A landscape with many peaks, sampled at points; each row gives a point and its height.
A climber steps from a point to the highest of its 2 nearest points, and stops where none of them is higher. Distance is the straight distance between rows; heights are no part of it.
dum height 555: [ -6  -8  26   1  -6   2   8  16  61 -12 -18  -3 -39  12  -2  14 -15  18
  -7  -3 -10 -13  -9  12   0 -16   9 -15  20   3  -4  -5 -11  -8  -1 -23
  51   5  10  22  15   6  -2  22  -8  -7  17 -29]
Dosip height 452: [ 43  29  -1 -19 -17  32 -15  -2 -48   2 -30 -19 -39  18   8 -12 -12  -2
   8  30  36  45 -21  -8   0 -10 -25  12  -1 -23 -10 -18   3  10 -14  31
  31  10  15 -45   4  27  -7  24  12  32 -15 -12]
gel height 479: [-42   4  32   9  38  36  54 -33  26 -12  20  40 -16 -27 -10  -5 -20 -25
  30   8  -6 -21  -3  34  -3  -4  -4   3 -11 -10  16  -5 -14  -4 -22 -11
  46  16  10  -2  15   9 -42  12  12 -20  18 -10]
Vemul height 371: [-26  12   7  15 -27  16  10  -9  13  15  -7  22 -37 -20  -1   5 -19 -22
  61 -18 -17 -20 -23   3  17  33  22 -11  30   3  16  -4   4  45   6 -27
 -32  -7  46  -2  33  -4 -29  13 -53 -26 -11  -7]
revu height 196: [-31 -36 -22   3  40 -46  18 -10  30  50  31  -7  32  27 -13 -21  15   8
 -41  -5 -50  -5 -23 -12  -2   3  17 -38  29  22 -27  30 -42 -14  33 -32
 -20 -11 -30  33  12 -34  15  -2  12  -9  37  -3]
lub height 510: [-13 -22  13  10   1   1  44   8  64  -6 -15  -3 -11  23   5 -18  15  36
 -40   0 -27 -22  -7  11 -34  -8  15 -16  25  14  14   0 -26   8 -11 -38
  67  -5 -11  20  22  -7  -7   6  -1 -27  34 -14]
Fulu height 240: [  2  21 -19   1  -3 -10   3  48   9  -6 -25   1   3 -39  11   7 -21  -3
  30 -13  13   0   6 -22  11  16   1 -16  16   1  28 -21 -12  43  16 -13
 -33 -18  35 -28  11 -33   9 -21 -64 -15 -39   3]
sis height 375: [-16 -25 -36   0   0 -22   8   0  27  67  -1 -19  46  20 -21 -17  48   8
 -28 -42 -63   8 -24 -13 -29  28  -3   5 -11  16  19  10   0  38   3  -8
 -31  -5  15  35   9 -44  46  -3 -24   9  17  12]
Genut height 498: [-28   3 -19  23  -4  10 -19   1  16   7  34  -6  25 -15   1  -2  -1 -31
  45   5   7 -23   0  -9  15   5 -10  17 -45  14  21   8  14  -7 -22  13
 -39  20  -7 -24  -9 -12  -1  -7  18   1 -11  18]
rutup height 379: [-18   7   0  17   5 -11   7 -35 -21 -17  19  25  22 -16   3  17  17  -5
 -21   2   8 -16  -5  -9  25  25   6 -29   4  16 -18   4   1   8  10   5
 -59  19   8 -14  -3   2  14 -32 -38  -7  -6   1]
Fud height 436: [-33  -4 -18   8  12   8  41   0  42  -3  18   8   4  -5  -3 -34  28  -7
  19  -7 -19 -26 -18  25 -38  46   4  -2  17  22  26 -16 -34  15  -3 -14
   3  -6  15   4  17 -33 -29  11 -22 -43  -7 -20]
sibog height 613: [  4  -3 -41   5  19   8  22  17  22  16  19 -11   3  10  -5 -54 -12 -29
  34  21   4  20   5 -23 -15  16  25  -3   4  33  36   2 -21 -13  21 -10
  -2   0  17 -14  21 -12 -38  -4 -18 -26  -4   6]
bod height 328: [-11  -2  17 -10   8  35  -2 -37  -5 -42  20  24  18 -12   6  -5  -5 -14
  16  39  12 -11  26  57 -11 -34  17  18 -16  -9   0   4   1 -43 -27  -3
   4  23 -12   5 -30   7 -25  -4  65  31  14   7]
Nutef height 464: [ 41 -30 -35   1  30 -36  -5  28   1   0  40 -13  -4  11  -5 -10 -35  -4
  -4  17  14  47  25 -22  44 -24   2 -32  -1  17  -6  16 -23 -26  24 -21
  15 -21 -10  -7  -5 -11 -22  -9 -15 -19  16   2]
Zinuv height 389: [ 15  21  34   5  12  45   4 -44 -30 -12 -45  22 -38 -22   2 -25  11 -39
  54  30  10  18 -14   8  14  39 -12   0  17   4  14 -18   5  44 -17  17
   3   5  24 -29  -2 -11 -49   3 -50 -13 -12   8]
kagof height 392: [  8  15 -21  25 -10  -1  12  60 -28  -2 -66 -28   8  19   4 -44  22  36
 -35  12  66  16  22 -35 -55 -32  16  39 -18 -33   6  12  16 -18  23  17
  33 -12 -25   0  -3  21  35 -14  48  18 -28  10]
Sig height 164: [ 41 -10  -5 -10 -13 -73 -32  25 -28   4 -13  -8 -12 -15   4  30 -10  28
 -37 -22  15  51  32  -4  50 -20 -20 -20  -4  -4  -8  -7  13  -6  37  -6
  11 -19 -14   5 -23  12  33 -34 -23  -7  13   2]
disoz height 420: [  7 -18 -55  10  22 -34  30  -4  26  27  15 -29  41  24  -9 -51  37  -2
 -33 -17 -42  30 -18 -14 -22  30  -4 -10 -21  19   3  -1 -11   9   9 -12
  -9 -13  11  37  -3 -23  12 -13 -20 -19  19  -4]
kuvu height 531: [-39   8  51 -17  38  12  49 -11  26 -41   6  39 -10 -27 -14   4  -4   3
  36   2   0 -48  -5  55 -22 -18   8  28   3  -5  12   6   1 -31 -11 -13
  15  12 -12  12 -10  -6 -18  13  38 -16  17  12]
mopuz height 35: [ 26 -22 -19  -3  -1 -11 -30 -19  11  41  37 -37 -36  14 -33  29 -48 -14
  71  27 -10  13 -11 -21  67 -18  -1 -10  -8  -3 -22  -8   1   1  -4 -27
   6  -9   8   3   1 -20 -27  24  17 -15  -8  18]
Puf height 221: [-26 -23   9  -4  19 -29  21 -16  38  27  16   8  -1  16  -9  -3  -2  -3
 -29  -8 -29  -7 -27  -5   8  16  15 -22  22   5 -16  20 -26   5   7 -23
  10  -5  13  21  13 -14  10  -3 -21 -19  25 -17]
feb height 119: [ 57  -3  -6 -25   1  -8 -20  16  -5  -2  -9   3 -44  24   2   8 -20  -3
   3  38  22  60 -11   0  34 -29  -3 -12  27 -14  -2 -22 -16  -3  -3  -3
  67 -23 -17 -18   2  30 -18  42 -15  -5   1  -3]
dob height 705: [  7  13   5   6  15 -17  28  -7   1 -37 -11   6  18 -16   8 -12  31  19
 -40  11   3   0   5  13 -39 -16 -12   9  -7   8  15 -13 -17 -20 -12  28
  -3  17 -15   1 -15  -4  -8  -1   3  -1 -10 -17]
fulef height 301: [  6   9  14  -6  -6   4  -3 -19 -15 -55  18  38  11 -23  37 -10  -1 -12
 -17  36  34  -3  31  44 -16 -47  23  -1   7   2 -18  -2  -9 -45  -6  14
 -10  -2 -30  -4 -26  15  -7 -18  36  23   1 -12]
Fuv height 51: [ 42  -9   0 -10 -10   2 -33  13   3  38   6 -42 -36  21 -28  20 -48  -5
  46  20   0  19  -6 -19  45 -15  11  19  16 -15  -5 -10  22  -9   2 -28
  36 -24  23  -8   7  -1 -20  24  37  43   5  31]
leto height 387: [-29  -4  12 -22  -6  25 -21   8  23  17  17 -20  15 -20  -8  23   9  15
  47 -31 -29 -66 -13  -1  -9  30  15  39  11   4  27  21  20  14 -22  -1
 -38  11 -14   3  16 -17   1  25  34  40  -2  30]
Gazo height 261: [ -2   6 -12  23 -56 -15 -42  -1 -26  30  -8  16  24  25  -7  23   3  16
 -33 -20   8   4  24  -1   2  -9 -10  20 -51 -15 -12  12  46  -4 -13  25
 -19  -8 -43  23 -29  15  46 -10  22   8  10  15]
muz height 556: [-47  10  31  13   1 -10  40  -2  45   1  19   9   5 -26 -13   3  25  15
   0 -28 -34 -45 -19  32 -31  -8 -15 -12 -21 -10  13   2 -29  -2 -21  -2
 -16  13   4  27 -14 -35  13  34  17 -50  -2 -19]
zafi height 430: [ -9  -1  -4  16   0   6 -10  26  16  37   8 -16  31  -8 -15  24  25   1
  25 -47 -21 -43  -5   9 -12  15 -11  29  -3  -5  26  18  10  25  -1  23
 -39   4   4  -6   6 -22  20  18   4  17 -17  23]
Norog height 434: [-45  -6  44 -21 -12  12  -7  -4  26  20   5  -1  -6  -1  -5  22  -4  17
  23 -21 -34 -67 -29  20 -10  22  13  10  26   3   9  18 -12  11  -6 -11
 -10   7   6  15  11  -7   1  27   3  23   8   6]
Rulef height 111: [ -6  36 -10   4   7  -6  -6   0 -17 -12 -27  -3  33  12   7   7  18  -5
 -14  -5 -10 -13   0 -36  -5  45  14  25 -23  11   4  23  19  13  12  13
 -13 -13  -8   4   6  15  10 -57 -20  28   7  22]
nedu height 512: [ -5  30  27 -17 -10  44 -15   6 -16 -37 -17   4  20 -22  10   8  19   4
  25  10  32 -33  10  20 -24  12  13  49  -2  -3   7  10  15  10 -24  29
 -25  22 -12 -20   2  25   6  -5  28  60 -13  23]
kibu height 607: [  9  -7   9   5  17  11   7 -13  50 -16  22  -3 -32  28   9  -3 -14  -7
  13   4  -4   5 -11   3  21 -20 -12 -18 -10  18   3 -17 -19  -4 -16 -24
  52   5   9  -5  14   0 -37  39   9 -28   5 -34]
nukap height 553: [-17   0  17 -12  -6  18  -3  -4  12 -13  -4  -8  22 -30  -5   4  37  15
   0 -17  -1 -51 -16  46 -32  -4  -5  21 -23 -12   9  -1   8 -10 -18  20
 -24  13 -14  17 -34 -10  11  22  21  27  10  12]
Pama height 152: [ -9 -34 -30  20   3 -30 -23  -9  22  27  71 -15   8  18   0   3 -24 -11
   9  -2 -33  -9   0 -12  24 -28   6 -15 -10   9 -16  28 -11 -26  17 -33
 -13  -6 -21   6  -3 -34  16  21  49 -37 -23  -5]
Pabu height 527: [ 53  -3 -34  -8   2   7 -13 -19 -31   7  -3 -29 -13  25  -7 -15  -1 -38
  15  29   5  63  -6 -20  20  -9 -35  -2 -11  11  -1 -16  -6  25 -22  11
  42  -4  26 -27   8  11 -34   0 -27   3  13  11]
fogo height 589: [ -8  11  23 -13   9  15  38 -36 -58 -16 -25  12  16 -14  12 -28  74  11
 -60  27  -5   4  -7  -4 -64  29 -11   4   7 -35  -3 -16  10  -8 -14  26
  25  22  -1  10   7  51  18   2   8  15  14 -22]
Zag height 586: [-28  23  54 -21  34  20  39   7  -4 -63 -13  40  -6 -36  16 -11  -4   5
  38  19  15 -38   6  32 -22 -17   7  25  16  12  15  -1  -9 -26 -10   9
   8  20  -8 -20  13 -12 -20 -14  26  21  -3  -8]
gere height 460: [ -5  12  14  -5 -47  25 -18  13 -33 -13 -18   7   1  -2  15  22   3  24
 -15  12  34 -20 -10  23 -11   2  10  31  -3 -14  -9   9  31 -18   8  24
  -8  31 -15   9 -11  31  19  16  23  59  -9   3]
bur height 575: [-20  33  12  -7   3  34   2  -4  -7 -24   9  11  38  -8  -3 -17   8 -26
  38  13  23 -34  -5 -10   1  53  10  27 -20  15   9  24   2   5  -3  20
 -40  10   7 -21  21  25 -12 -28  13  36  -9  39]
katep height 169: [-11 -54 -33   5  35 -33 -22 -21  33  72  59 -13  18  29 -29 -10 -15 -27
 -15 -11 -45  -5 -20 -21  21 -11   5 -35   1   5 -23  28 -15 -23  23 -37
  -6 -12 -18  11  10  -3  23  -3  37 -20  22  11]
Gede height 499: [ 40  15 -20 -10 -15   0  11  -9 -66 -19 -15   5  22  28  11  -3  32 -12
 -46   6  13  38  -5 -36  -2  13 -24   8 -35  -5 -18 -21  10  12  -2  29
  28   0   5  -6   2  54  16 -30 -25   6   5   4]
gote height 296: [ 24  -4  -6  12 -62  11 -47   5 -37  54 -10 -11  -3   7  -6  34 -13  28
  -5 -14   2  -3  29   4  -8  -4 -17  46 -15 -38 -10  -7  47   0  -3  17
 -11 -11 -32  22 -21  12  27  29  47  26 -15   5]
kuveg height 144: [ 21  -7  -5  -3  12 -57   5  27 -11 -10 -12  -7 -32  -5  10  17  -7  28
 -40 -16   2  46   1  -5  10  -9  -5 -33  22  -7  -4   2  -6 -25  11   0
  21 -16   4  14  -3  18  13 -15 -44 -12   9 -14]
puz height 372: [ 16 -19 -16   6  10  -5 -18  28  34  17   9 -42 -10  17 -13   2 -48  24
  29  -3 -24   7  31 -15  16 -16  12   2  17  11   3   4   0 -21  35 -33
   1  -1   0   6   5 -21   1   2  10  -8 -20   8]
Teko height 153: [  7 -13  -5 -21 -36  -7 -34 -35 -64  41  -9   4  25  40 -14  38  13   0
 -51 -29  -7 -10  -7   6  34  20  -8  -6 -38 -12 -31  -7  48  34  -8   0
 -13   8  -6  31  -8  38  35 -40 -16   6  32  20]
fomo height 307: [-64  -2  17 -21   8  26 -18 -32   0  45  34  22  27   6 -12   2  25 -31
  21 -14 -39 -32 -27   8  12  39  29 -23   3  19  -9  24  -2  27   4 -18
 -57  18  17   7   7 -21   2 -16   5  -3  20   0]
tuk height 202: [  5   7 -34  24  -9 -47 -17 -29  -9  -3  34   3  29   3   8  25  11 -14
 -47 -20   2   0  26  -8  45 -14 -18  -4 -37   0 -21  13   8  -4  -3   8
 -37   2 -16   4 -39  -4  25 -20 -18 -31   6   2]
Guzom height 463: [ 25  -7 -50   6  22 -11  25  13   7 -16 -20 -23  45  24   0 -38  36  -1
 -38 -10 -22  33  14 -44 -36  12  12   0 -19  19  11   4 -16  -3  19   2
  16 -17   3   9  28   2  10 -23 -13   6   9  16]
musiz height 435: [-50  -6  29 -11  21   7  25 -37   6   9  32  17  -3 -39 -24   2 -24 -24
  44 -16 -29 -41 -23  35   4  -1 -27  11 -25 -11   7  -9  -2  -4 -35 -26
   8  22  13   4  -8 -15 -22  31  34  -8   0  -7]
gef height 459: [ 44   1 -27   5 -22  -1  -9   7 -24  11 -17 -10  17  25  -3   1  23  10
 -38  -8  15  45 -19 -14 -17 -11 -24   7 -34   0   0  -6  23   3  -6  28
  30   2   4  -2  -8  10  24   4  -3  11  -5   0]
div height 472: [-38 -15 -19  13  11  16  56  18  63  12  14  -5  -9  32 -28 -35   5  21
   8  -6 -11 -31  -4   6 -21   7  17  -7  18  25  14  -7 -38   1   1 -51
  36  -7   6  23  22 -23 -17  13  -2 -41   9 -18]
lim height 514: [-17  -2  -5  12  16 -10  15  17  -6 -61   3   6  25 -17  27 -24  -6   7
  -9  29  39  -9  17 -12 -24 -29  23  -6  11  30   7  13 -36 -28  28  10
 -33   7 -27 -27  -5 -13 -28 -30  20 -17 -16  -7]
nek height 469: [-11  -5  -2  33  -4 -13 -17  26   0 -45 -24  13  18 -34  29  -6 -20 -10
   0  16  52 -15  40 -14 -10 -24   9  -8  -4   9   5   6  -4  -6  15   6
 -51  -7 -29 -25 -15 -25   1  -5  -7   2 -23  -8]
Tokag height 509: [ 35 -18 -41  -1  40 -27   1  21   2 -13  29 -28  23  19   5 -37  11  -1
 -13   9   0  39   7 -39   7  19  13 -19 -10  16   4  19 -29 -41  22 -12
  31 -23 -17  -7  19  13 -11 -17 -11  10  22  24]
niza height 245: [-44  -9  23  -3  -4 -27  -8 -12  31  43  13  20 -40   4 -11  24 -15  -5
  -3 -20 -60 -16 -21  -5  20  31  13 -35  39   2 -24  12 -11  35  23 -36
  -1 -35  12  35  18 -10  21   5 -44 -19  17 -11]
mugik height 390: [ 26   3   2 -32 -37 -10 -25   8 -20   9 -24   8 -48   0 -20  26 -18  26
 -15  -3  21  30 -11  14  27 -15  -4 -10  29 -30 -42 -17  26  -4   5  21
  27  -7   5  10  -6  49  24  26 -16  17  -1   4]
Nomu height 422: [ 30  13 -22   4  -8  16  -2  35 -31   5 -44 -17   7  27  13 -24  10  27
 -28  10  36  40  -5 -45 -32 -24  -9  25   0 -19   9  12  32 -10  22  16
  40 -14  -2 -23   4  36  35   6  26  35 -19   2]
riva height 441: [  9   2  -7  11   4  39 -25  13   6  -8   9 -30  25   1  10 -10 -16 -13
  27  22  25   2   6  -7   6 -15  -4  46 -57   6  13  -8  13  -4 -38  17
 -10  19 -14 -18 -19 -10 -14  -3  47  29  -3  11]
furef height 273: [-33 -18  31  -4 -16  -1   0 -33  -3 -56   3  44 -12 -15   4   8  14   1
 -30  10  15 -39  39  63  -7 -31  22 -19  27   1 -19   6  -7 -49  -1   3
 -31  12 -37  34 -33   8   4  -2  30  -3  14  -2]
kado height 358: [ -7  -7  15 -18 -64  10 -14   9  -8  16 -39   6 -62  14  -5  42 -22  27
 -14 -10  35  13   5  24  13 -28  -2  14  49 -46 -35  -1  34 -17  16   4
  29  -6 -12  31 -13  38  25  67  24  14 -14 -13]
dos height 177: [  1 -20 -25  19   7 -20 -25 -20  14  -3  58  10  32  14  -2   8   6 -20
 -21  -8 -11  -9  14   2  18 -21   6  -7 -19   6 -15  22  -3 -29  15   8
 -25  14 -38  20 -26 -13  15 -12  31  -9   8  -3]
zit height 664: [ 20  -6  12   4  10  20   1   9  25 -33  -3  -1  -9   1   9   0 -23   4
  24  15  15  -4   7   1   6 -36  -5   1  -9   3  13 -19  -9   0 -17  13
  13  26   0 -11 -12 -26 -31  22  21 -15  -6 -24]
Pev height 216: [  1   0 -32   5  -4 -24  -1  46  21  18  -7 -13  -6 -11  -3   9 -20  25
   5 -30  -6  16  14 -34  16   3   0 -11   6   2  19  -1  -2  18  45 -12
 -11 -18  34 -17   6 -18  -3 -45 -34 -28 -23   7]
tano height 366: [  0  14  37   4  -7  26   8 -51  11  -9  -1  38 -44 -10   5   1 -13 -32
  43   8   2  -3 -13  23  33  36 -13 -15  -1   3   6 -14   0  42 -16 -15
  -7   5  36   3  15  10 -43   7 -47 -31   6  -8]
Mumak height 632: [ -1   5   5 -12  19  11  20   2   6 -15  -9   7  27  -5   0 -13  48  28
 -24  12 -12  -9 -18  19 -58   3   1  12   0  11   5   3  -8 -20  -7   9
  12  13 -11  19  -9   4   6  13  27  45  19   9]
Zeda height 306: [ 17  -9  10   6   1  -8 -24  65  24 -15 -50 -27 -35 -16  12  15 -45  43
  15   5  36   8  51   0  18 -43  11  -3  44   3  -3  -5  -3  11  30 -21
   9 -13  -5   1 -13 -17  10   5 -11 -10 -30 -20]
Gavup height 342: [-37   8  14   5  -6   7  18 -25 -19   1  29  37  36 -21   6  -8  35 -29
   3   3 -14 -35 -21   6   3  69  18 -10  11   0  -8   6  -6  12   8 -14
 -77  10  17 -10  12 -10  -5 -35 -13  -5  12   4]
lif height 414: [  4  25  16   9  12  52   6 -32 -15  -3 -16  23   5 -32   5 -19  11 -33
  64  -4   8  -7 -13   3  12  34 -18  16 -19  13  31  -7  12  24 -32  25
 -25  11  37 -32   9   2 -32  -2 -32  10 -20  12]
fizin height 274: [-56 -17  22  -9  -5 -12 -15 -42 -12  64  20  26  -5   9   3  21   8 -27
 -11 -24 -60 -32 -41 -12  18  20  18 -31  25  -5 -31  13 -15  39  13  -8
 -34  -1  26  16   4 -20  31   3 -17 -34  23  -5]
pud height 395: [ 14   0  -3  13 -41  38 -23   1   0   8  12 -14  32   9   5   7  -2  -1
   8  23   4  -8  17  26 -11 -23   6  49 -21  -8  -3  -5  22 -23 -17  23
  10  -7 -26   1 -32  -8   3  18  67  39  -5   0]
bidub height 424: [-31  -3   1  27 -10 -29  -7  15   9 -38   4  29  -3 -20  12  18 -16  12
  -7 -10  18 -19  19  -1  14  -3   8 -20  15   6 -14   3 -21 -13  19   4
 -54   4   0  -9 -16 -16   9 -25 -15 -21 -30  -9]
sibul height 394: [-49   6  11  22  31   1  22 -26  10  16  51  35   6 -36 -19 -15   1 -36
  45 -15 -19 -35 -31  30  19  14 -13 -22 -21 -12 -12  -9  -7   1 -22 -17
 -26  18  23  -7   4 -10  -5  17  13 -51  -7 -30]
zuz height 448: [ -2  10  10   2  20  36   5   8  10  -9  24 -11   6 -29 -13  -2  10 -28
  70  -8  22 -16  -3  11   3  13 -28  16 -34  -1  17 -12  -4  15 -32  17
 -35  18  15 -39   8 -28 -30  18   6   4 -17   6]
meli height 178: [  6 -28  -9   1 -15 -34 -22 -43 -30   4  22  10  17  15   1  35   3  -2
 -53 -19  -9   9  -5   7  44  10 -15 -46 -24 -12 -31  -3  32   6 -12   7
 -29  11  -8  10 -12  23  28 -22 -12 -17  16   1]
kig height 560: [-15   5 -20   0  22   1  44  14  10 -36  33   6   1 -15   5 -38 -15  -7
  12  27  10  -2  20 -10 -12   0  23 -20  17  31   6  11 -34 -42  19  -8
 -20   2  -1 -22  25 -17 -35  -3   2   1  -7   4]
Fiza height 418: [ 22 -16 -24  20  13 -46 -29  21  12  15  26 -16 -23  -6 -17  16 -45  -4
  12 -16  -6  26  21 -27  55 -21  -1 -29   2  -9 -21   3  -2 -14  25 -34
 -19 -14  -6 -16  -5 -24  -4  -8  -4 -23 -15  12]
geras height 80: [ 30  21 -16   0  -2  13 -13   9 -30   2 -44 -24  -1  12  -1 -20 -12 -35
  28  30   5  43  -1 -48  10  10  -2  25 -12   5  10   3  34  31  12   0
   7 -10  10 -31  17  19 -24 -49 -26  25   9  32]
Ferep height 282: [  8  14   8 -10   2  -8  15  52  30 -30 -53 -33 -25 -10  10  -1 -32  49
  10   1  16   0  10  -8  -7 -14  20  -1  50   4  22  -1  -5  19   7  -5
  25 -10  20  -7   9  -5   0  -8 -49   0 -29 -19]
mov height 626: [-12  -5   7   6   5 -23  35  17  47 -42   3   9   4 -16   5   4   5  32
 -23 -11   0 -26  10  28 -28 -30 -13  -3   1  -1  12   1 -19 -16 -13  -1
 -13   3  -9  14 -22 -48  -5  18  18 -32 -12 -41]
ritut height 334: [ 32  -9   1  14  18  -8 -20  61  36  21 -16 -59 -42  -3 -13   3 -75  49
  24 -13  11  12  51 -16  33 -34   6  -8  37 -13   3 -12  -9  -5  21 -49
  28 -26   7   5  -2 -27   0 -15   3 -30 -17  -7]
mir height 333: [-11 -23  11   0 -20 -19 -16 -18   5  56 -14  11  18   8 -18  17  42  13
 -31 -30 -61  -3 -40  11 -21  16 -15 -11  -7  -7   2  10  19  42 -13  17
 -18  -6  26  31  -3 -21  33  -4 -31   2   6  -7]
Puses height 640: [-22  20  27 -22  35  30  23 -16 -19 -40  10  20  11 -17   5 -27  12 -17
  31  33   1 -26   6   3 -36  22   8  13  18  21  23  16  -4 -12  -9   9
 -12  16  -5 -25  15  16 -32 -19  13  29   8   8]
Muki height 130: [ 57   7   7 -14   7 -29  11  25  -7   5 -24  -9 -53  13  13   2  -4  25
 -21  -5  14  65  -3 -10  22 -25   0 -25  29  -7  -1 -11 -21   2  11  -8
  74 -31   6   0   8  33  -6   3 -54 -14  12  -4]
Gaba height 487: [-13  -5  27  11  -7  18 -18  11  16 -18  10   2  27 -45  18  23  26  -8
  32 -40   9 -67  17  28 -15   5  -2  42 -23 -26   7  20   1   7 -19  38
 -42  14 -12 -10  -6 -24  16  30  15   9 -11  29]
lemek height 544: [ 16  22   4  -7 -19  23  21 -28 -78 -26 -40 -11   7   7   7 -21  66   0
 -60   2   5  33 -11 -36 -66  21  -9  21 -20 -18  -4 -16  19   7  -3  39
  24   2   5  -8   5  69  21 -16  -5   5  -4 -24]
fegi height 260: [  0   6 -10   9  18 -17   5  40  -8 -35 -55 -12 -15 -21  16  -6  -9  24
  -8 -16  26  13  19 -38 -15   2  -4 -31  24   7  24 -31  -8  36  -2   7
  -2 -16  19 -27  15 -15   0 -15 -67 -27 -43 -21]
bip height 402: [-26   5 -21   7  -7  -5  15  14  39   8  21   6 -24  12 -12 -13 -21 -19
  41 -18 -19 -13 -13   0  10  13  -1 -15  12  18   6 -14 -20  19   1 -19
  -1  -3  34   7  18 -28 -22  16 -34 -34 -12 -27]
vosa height 547: [ 10   4   8 -29  22  17  28 -34 -37  -9  -7  15  -3  14  13 -27  49  -7
 -42  39  -5  34 -20   4 -50   8  -8  -8  22 -11 -13 -18 -15 -11  -8  14
  71  11   5   0   7  36  -6  -4  15   6  21 -17]
Pomun height 490: [-53   0   3  -2   9   1  23   1  36   9  21   3  14  -9  -9  13  14  -3
  11 -35 -22 -68 -21  21 -24   5  18  -2  18  -7  -1  20 -11 -16  -8 -10
 -50  21 -18   5  10 -30  28  17  15 -13   1   6]
bubor height 423: [ 25  19  15 -25 -54  22 -11  -7 -27  12 -39   6 -49  24   5  21 -12  17
  -3   8  30  35 -48  22   3   0 -24   0  19 -37 -12 -18  31  17 -16  18
  24  -1  32 -12  -7  28  10  59   5   8 -14   0]
mezef height 511: [ 34   6  -1 -21  21  12  13 -10 -26 -31  -2   7 -32  21  26  -3  19  -4
 -18  21  10  31  -1 -17 -13  -5   8 -13  28  20  -8 -11 -20  -9   4  17
  31  -6  -4 -10  21  37  -6  -4 -12  16  13 -16]
Fotu height 327: [ -4 -21  21  -4 -73  24 -30   4 -15  52 -12  -7 -23  -1  -1  25 -19  36
 -15 -13   6 -15  15  24 -23 -37  -5  35  37 -48   3  -4  39 -10  10  21
  -2  -8 -24  44  -3   7  27  69  35  19 -24 -16]
nid height 563: [ 39  -6 -36  -1  28  14  11 -13 -10   5  30 -18   3   0  12 -41   3 -45
   6  19   1  54   6 -32   0   7 -13 -14 -15  35  15 -11 -30   9   6  13
  24 -16  16 -22  13  -1 -41 -12 -33  -5  -3   5]
Fekal height 554: [ 55 -10 -15  -7  11  -6  -6   3  21  16  18 -19  -9  31 -18   1 -16 -17
  10  -1 -18  52 -15  -2  21 -17 -27 -19 -17  17 -11 -25  -1   7 -25  -5
  55  -8  22   4   1  -7 -18  19 -10  -5   4 -20]
Geni height 361: [ 10  -7  14   9 -30  53  -8 -12  -3   6  19   7  12   4  18   5  -7 -18
   5  35   7  -5  17  65 -12 -54  15  36  -2 -24 -20  -1   1 -24 -33 -15
  29   1 -16  31 -40 -12 -17  26  88  28   2 -11]
lerul height 603: [ 27  23  39  -2   4  11   5   5  23 -14 -43   6 -58   2   9  24 -36   3
  22  22  36  16 -14  12  21 -33 -22 -15  -5 -17   9 -25 -11  17 -14   2
  38  12   5 -24  -5   7 -23  43   0 -18 -13 -38]
nodi height 244: [-55   1  42 -10   6 -15  26 -26 -12 -50  -7  39  13 -43   3  12  27  17
 -53  13   5 -39  19  44 -26  18  -3 -12  14  -5 -10   2  -4 -33 -11  12
 -41  10 -18  23 -17  17  15 -20   3   6  13   1]
fite height 188: [ 24  -5 -12  16   8 -72  -9  44 -17   3 -24 -16   7 -31   2  13  -9  30
 -37 -39   7  33  39 -27  12   0 -12 -14 -20  -1   8  -2  -4   8  35  -5
 -12 -19   5  -6 -16 -14  24 -52 -30 -32 -17   8]
Vus height 94: [ 23  21  -6   1  -2  -7 -14   6 -36   2 -13 -13  22  12   1   9 -21 -16
  -7   3  12  26  17 -33  41  28   1  11 -30   8  -2   3  24  -2   6   8
 -12 -12   1 -20  18  19   0 -41 -27  20  12  27]
bini height 65: [ 23   7 -18  -7 -10  17 -24  18   5  22 -12 -42   8  21  -9  -2 -24   0
  26  25   6  37   4 -25   5  -2  11  35  -2   7   6   8  29  -4  17 -13
  27 -11  20 -13  14  -2 -16  -7   2  56  12  35]
Buk height 132: [  0  12   0  -4  -9  -3 -25  -8 -43  24 -21  19  22  24 -15  32  15   7
 -40 -12 -32  -4 -11 -21   1  34   7   4 -11  -1 -14  11  40  24   5  10
  -2  -2  -5  14   9  41  37 -42 -14  36  32  30]
Nal height 230: [  5  29 -12  14 -20 -45 -45 -24 -42  28   4  -3  27  27   8  33 -24  -2
 -39 -37   1   5  36 -10  34   4 -25  13 -51   4 -13   3  34   2 -10  23
 -28  -5 -43  22 -34   8  39 -37 -15 -16  18  20]
puda height 480: [ 35   9  -1 -34  13  39 -19 -28 -65 -34 -30  -9 -21  15  21 -21   0 -33
   0  35  32  36  -4 -26  -5  10  -8 -21  18   3  -5 -22 -10  13  -1  12
  41  11 -16 -45  14  39 -23  -3  -5  22  -5   7]

Call two points neighbours if one is among the 2 nearest of the other. Go from one point of each pair to the other, from neighbour to neighbour, staying as high as possible. Name the lowest point that can't be avoided.
fogo, Genut | Pama
zit, Puses | tano
Tokag, Genut | fizin
sibog, zit | Pabu
Genut, Puses | pud

For each start below, name the point where the climber stops.
katep | sibog
Nal | fogo
Pev | Tokag
Vemul | zit
